Points on a hilly landscape, in no order, each with its height.
From any point a ball rolls to the lowest of the 2 points nearest to it. It stops when none of these is lower. Distance is the straight distance between rows; heights are no part of it.
Q969: [ 95 134 139  64 119 145 116 100 108  99 137 141  89 133 149 159 141 145
 141 166 168 120 107  85  44]  height 30.4
Q312: [119  98 139 157 148  85 135 148 114  87 142 105 181 105 119  80 148 110
 118 138 117  88 137 177  87]  height 48.5
Q640: [ 83 137 113 169 144 113  82 121 135 102 157 123 147  81 125 142 140 134
 101  95 118 103 119  93 119]  height 80.2
Q126: [158 133 109 149 143 119 183 155 127 106 125  92 153 166 131  68 109  88
 152 121 157 152 128 205 126]  height 7.8
Q951: [128 170 112 177 157  85  88 118 132 129 128 110  99 131 134  76 184 139
 128 107 186 115 130 109  79]  height 47.8
Q963: [118 182 145 149  89 134 117 142 156 168 136 168 108 193 134  92 167 137
 114 124 182 120 161 135 143]  height 71.6
Q14: [142 139 167 102 130 178 118 116 160 139  91 127  99 185 130 192 101 159
 135 103 143 142 137  92 127]  height 71.7
Q839: [128 138 123 143 143  66  78 100 113 142 127 120  66 138 155  67 199 154
 117 137 215 116 111  90  92]  height 39.2
Q245: [183 104 145 123 135 129 124 151 157 206 115 161  99  70 110 138  99 189
  86  99 126 123 157  40 151]  height 33.6
Q447: [159 205 127 169 106 152 133 131 158 143 134 154  59 171 137 149 123 112
 134 102 157 143 154 107 157]  height 79.2
Q75: [125 104 133  80 123 148 112  97  87 160  63 135 121 107 148 134 159 150
 162 149 113 119 125 134 179]  height 46.0
Q518: [ 87 113 118 111 139  99 122 125  79  60 150 179 182 108 144 116 144  94
 121 165 110 121 142 134 145]  height 73.1
Q614: [100  97 149  84  91 153  73  76 116 130 127 118 107 142 138 168 155 157
 121 128 164 124 105  87  76]  height 18.3
Q774: [153 126 172 121 154 156 115 143 157 166  68 142 125 107 112 149 145 193
 117  63 122 110 138 118 168]  height 23.2
Q837: [170 144 128 124 110 158 162 134 157 179 135 132  70 109 113 144  92 123
 111 123  95 148 122 127 161]  height 84.3
Q274: [139 133  99 119 133 148 142 125 125 121  78 108 148 142 129  95 118 117
 176 139 123 158 105 172 188]  height 60.0
Q220: [129 128 159 111 109 124  99  94 147 147 139  79  85 128 138 179  89 151
 117 128 153 180 162  42 118]  height 80.1
Q384: [114 133 134 104 135 151 118  83  93 103  99 140  97 178 171 114 131 136
 139 164 179 151 108 130  96]  height 53.2
Q855: [139 169 133 139 123 176 110 102 159 155 143 101  61 154 122 164  97 134
 112  63 148 140  93 109  85]  height 79.9
Q454: [134 104 126 141 132 100 141 142 121  44 194 138 148  92  94 155 119  97
  99 141  87  83 140 143  71]  height 55.2
Q999: [150 133 188 126 103 164  76 120 154 146  75 115 150 156 129 152 134 175
 111  59 157 118 135 129 157]  height 15.2
Q323: [102 112 142 188 160  65 164 174 128 149 131 118 182 178 115  76 150 105
 118 148 151 111 107 173 134]  height 33.3
Q948: [141 133 146 129 118 171  92  98 148 154 136  90  60 166 131 189 101 141
 127 106 164 157 117  72 112]  height 76.2
Q547: [160  92 124 125 133 132 167 141  96  71 165 116  87  94 111 143  65 106
 125 156  93 139 118 147  84]  height 71.1
Q390: [137  75 150 142 167  88  88  90  85  85 139 133 150  76 167 107 133 148
  94 136 107  75 134 172  98]  height 60.1
Q858: [ 98 115 115 126 152 118 131 148 191 102 183 103 175 175 129  77  91 139
 107 111 158 134 112 198  75]  height 70.9
Q634: [ 88 135 132 153 142 123  90 122 149 100 159 125 156 121 130  90 132 152
 107 106 144  98 131 141  96]  height 76.9
Q265: [ 97 112 151 100 107 140 135  92  90 178  91 157 138 127 177  96 143 139
 103 173 157 118 120 163 131]  height 38.6
Q935: [165  89 154 113 140 135 135 160 154 189  90 168 109  90 110 147 126 202
 102  76 111 128 135  96 203]  height 28.2
Q779: [143 102 132  74 122 147 120 122 110 154  65 128 122 133 101 148 141 164
 188 152  72 142 114 141 162]  height 39.8
Q202: [153 137  85 135  80 106 152 205 172 171 170 148 112  85  95 143 151 131
 112 153  68 118 147 119 163]  height 33.0
Q589: [155  91 157  86 161 121 127 133 125 193  78 111 110  77 111 161 137 172
 169 132  76 157 150  89 125]  height 53.1
Q964: [105 129 106 126 129 112 143 141 104 108 128 169 172 114 113 142 136  84
 151 162  90 136 137 130 176]  height 68.8
Q638: [147 121 140 149 150 133 164 140  86 122 122  97 127 147 165  69 125 102
 129 142 157 138 111 184  75]  height 19.8
Q778: [101 101 144 112 124 124 100 106 148 155  91 125 230 158 118  97 104 143
 133  95 113 137 126 170 174]  height 62.4
Q242: [116 173 146 173 135 111 125 114 131 156  99 146 135 169 150  93 149 131
 122 139 155 129 142 130 159]  height 68.4
Q771: [165 126 112 101 139 179 167 118 140 132  89  92 142 138 138 101 104 121
 166 111 129 167  90 191 138]  height 62.6
Q953: [ 87 148 123 123 132  69 102 123  91  77 132 160 151 111 145 105 172 119
 141 164 141 126 129 104 135]  height 76.1
Q449: [ 99 120 157 101  84 149 117  98 100 163 104 169 149 158 182 110 124 130
  76 146 181 139 134 147 163]  height 40.8
Q520: [168 121 108 140 155 106 139 120  71 147 128  85  39  56 148 126  96 119
 134 138  88 159 107  92 130]  height 82.6
Q757: [118 134 136 142 144  99  70  97 148 137 151  79  92 100 134 156 115 163
 128 117 130 153 158  20 100]  height 84.2
Q98: [112 146 108 122 119 130 164 165 122  92 135 152 189 167  85 154 127  75
 168 165 106 135 160 132 154]  height 74.3
Q764: [103  87  88 120 106 137 146 150 142 116 151 132 197 102 106 111 131  96
 128 127  69 109 112 192 165]  height 55.3
Q448: [106  91 133 112 146 103 115 131 118 107 183 149 148  50 137 183 131 122
  96 146 109 113 125  82  58]  height 39.7
Q423: [145  79 129  92 149 146 141 110  97 177  72  86 108  99 137 151 140 156
 190 147  69 132 102 124 111]  height 48.4
Q815: [128  96 128 104 132  89 141 149  96  55 194 174 131  77 127 171 145 105
 117 173 105  82 124 119  40]  height 47.6
Q879: [140 151 130 112 109 139  84  87  96 152 108 119  55 150 160  94 186 141
 125 117 221 114 115  90  81]  height 30.0
Q74: [141 161 129 197 143  91 126 162 114 125 118 109 130 125 126  85 167  95
 117 105 162 119 146 131  94]  height 56.2
Q481: [ 96 148 136 107 116 142  92 113 172 117 125 138 161 190  83 155 119 156
 133 105 127 139 150  89 166]  height 59.1
Q674: [130 116 112 182 160  71 160 185 130  98 129  97 178 172 118  68 122  83
 138 118 148 137 131 191 138]  height 21.0
Q870: [154 150 118 173 146 141 150 102  86 114 106 108  32 102 162 136  92 109
 123 131 120 162  94 102 159]  height 85.7
Q357: [133  91  94 102 123 159 160 119 111  81 175 143 114  98 145 147  83 107
 110 160  75 114 109 173 119]  height 67.6
Q543: [107 113 108 136 122 101 154 165 128 122 185 137 163  62 105 177 139 101
 102 144  91 113 167  76  78]  height 30.5
Q720: [167  84  93 110 112 112 145 137 103  73 151  94 130  88  91  97  98 114
 121 120  85  86 119 228  98]  height 67.4
Q42: [168  92  95 126 121 105 176 153  95 106 181  80  86  74  99 136  86  99
 134 123  61 127 113 136  89]  height 74.8
Q37: [123  99 133 166 157  91 105 122  95  95 125 105 163  62 133 106 155 134
 126 120  91  96 138 151 133]  height 55.0
Q200: [162 116 159  95 154  97 112 136 113 188  87 146 123  81 119 186 137 170
 139 136 114 134 155  56 120]  height 47.3
Q257: [154 195 158 153 146 145 123 137 145 140  84 144 107 192 148 104 161 118
 185  91 162 131 164 133 116]  height 71.5
Q684: [118 117  97 120  93 111 161 183 143 138 186 150 158  81  81 162 133  83
 116 166  72 116 160 105 132]  height 16.3
Q670: [ 98 137  94 132 123 160 127 132 154  88 157 122 155 183 133  90  89 125
 114 136 161 146 135 161 107]  height 67.9
Q867: [132 107 136 114 135 125 113  94 100  55 161 143 122  97 160 128 103 126
  99 152 106 107 122 180  90]  height 64.0
Q206: [134 203 112 154 115 155 124 135 166 129 147 178  77 191 134 122 159 105
 145 135 163 121 165 103 132]  height 75.6
Q160: [ 94  99 122 148 165 116 112 108 180  97 172  91 149 165 102  75 117 172
 111 108 147 109 100 168  80]  height 73.8
Q514: [ 99 130 129 115 125 121  82 105 151 131 139 147 138 140 107 185 150 164
 126 129 151 129 140  50 131]  height 48.8
Q9: [156 172 162 116 143 166 142 141 145 138  85 142 116 184 127 147 105 145
 173  99 155 151 145 143 145]  height 68.0
Q744: [ 87 114 131 110 133 140 116 111 136 110 123 150 200 125 122 142 125 113
 140 125  86 120 137 116 171]  height 63.8
Q936: [100 142 157 144 132 128 123 133 154 165 103 126 192 158 129  88 125 134
 121 111 123 130 137 151 161]  height 64.9
Q585: [138  95 151 153 167 105 179 152 100 157  99 119 143 182 155  81 135 123
 142 167 174 148 105 193  83]  height 27.6
Q178: [111 169 126 149  94 184 125 122 171 121 162 123 116 147 130 137 101 106
 111  72 154 138  98 132 107]  height 82.8
Q503: [169 171 135 156 111 158 149 116 153 154 105 139  72 139 138 150 105 112
 106 112 129 132 125 112 193]  height 82.1
Q328: [ 85 120 123  92 103 135  88  64  95  92 112 136 127 186 144 116 139 147
 143 148 183 139 122  96 154]  height 48.2
Q998: [108 144 141 111 127 123 126 114 124 132 131 149 112 132 134 196 154 140
 148 153 153 145 138  51  74]  height 36.6
Q869: [116 121 154 123  96 162  69  90 139 151 113 109 133 166 141 154 142 164
  99  97 188 122 131 111 116]  height 3.8
Q304: [136 133 129 102 110 155  71  86 133 149 106 110  83 161 116 116 184 142
 109 124 213 127 131  98 125]  height 19.3
Q269: [ 84 159 108 107 109 168 117 108 158 110 146 139 174 192 108 110 120 140
 134 126 162 134 139 138 138]  height 65.1
Q131: [164 144 137 118 133 150 187 184 156 147 114 109 125 124  77 144 135 117
 185 121  92 142 121 129 131]  height 84.4
Q988: [119 187 125 156 113 162 144 140 196 142 156 138 137 123 107 169 104 109
 102  74 120 128 133 126 146]  height 85.3
Q735: [122  94  79 113 101 130 118  96  96 161 115 130  93 102 146 149 144 158
 167 158  71 132 112 136 194]  height 51.6
Q47: [175 136 163 137 170 108 130 163 151 193  85 142 109  73 119 170 113 161
 126  91 138 129 160  57 126]  height 40.2
Q817: [173 104  88 150 145  95 145 146  84 100 165  79  54  49 124 117 100 108
 117 127  75 125  87 124 138]  height 79.0
Q394: [104 117 146 169 126  78 142 182 118 142 145 134 189 148 116  84 182 112
  92 143 146 107 134 166 102]  height 40.7
Q410: [125 161 144 117 113 182 122  91 100 143  89 131  99 159 165 145 125 121
 132 128 169 143 116 120  88]  height 56.8
Q975: [ 98 168 107 171 134 128 140 155 181  85 188 121 163 116  99 161 114  99
 124 103 114 138 120 107 126]  height 88.8
Q995: [178 163 145 115 141 183 168 123 149 142  79 112 100 152 132 135  98 107
 177 102 128 168 112 165 146]  height 65.2
Q849: [140 132  94 157 107 118 153 156 150 159 145 158 130  58 101 146 141 120
  98 126  81 105 125 118 196]  height 42.5
Q135: [138 160 125 160 143 132 186 173 163 118 155 101 149 111  98 163 111  92
 149 118  97 152 135 104 108]  height 88.6
Q302: [ 91 138 128 114 140  28 105 143  89  72 133 161 147 139 187  54 184 124
 124 182 163 101 125 103 133]  height 79.1
Q960: [112 123 100 128  87 134 137 160 170 160 131 154 173  81  93 135 147 108
 110 108  63 102 120 150 201]  height 48.7
Q507: [174 111 112 144 112  96 132 138 117  35 187 118 138 101  86 140  77  84
  98 132  86  74 130 193  89]  height 61.6
Q971: [153 128 107  91 113 137 177 191 137 126 110 124 161 147  71 132 138  99
 187 141  85 134 155 145 137]  height 80.3
Q267: [130 107  77 111 119 131 139 120  87 128  99 122 131 123 142  94 135 133
 160 157  87 136 110 179 197]  height 56.7
Q285: [ 92 124 137  86  83 139 113  77 105 110 133 174 122 163 170 139 113 125
 100 152 168 144 124 112 175]  height 43.8
Q828: [112 110 156 121 141 112 145 126  87 178  87 131 167 163 162  85 147 136
 144 170 139 132 117 163 116]  height 34.4
Q167: [141 134 111 136 126 154 159 107 120 134 146  96  51 105 155 135  58 106
 107 126  99 164 107 130 168]  height 86.3
Q719: [ 85  82 106 106 130 142 129 104 115 130 126 133 207 129 139  96 103 112
 131 133 102 111 128 184 180]  height 59.5

Where does a ball stop that starts at each point below?
Q9 | Q779
Q447 | Q684
Q870 | Q126
Q720 | Q684
Q131 | Q684
Q302 | Q684
Q589 | Q869
Q160 | Q869
Q757 | Q869
Q867 | Q126
Q328 | Q126
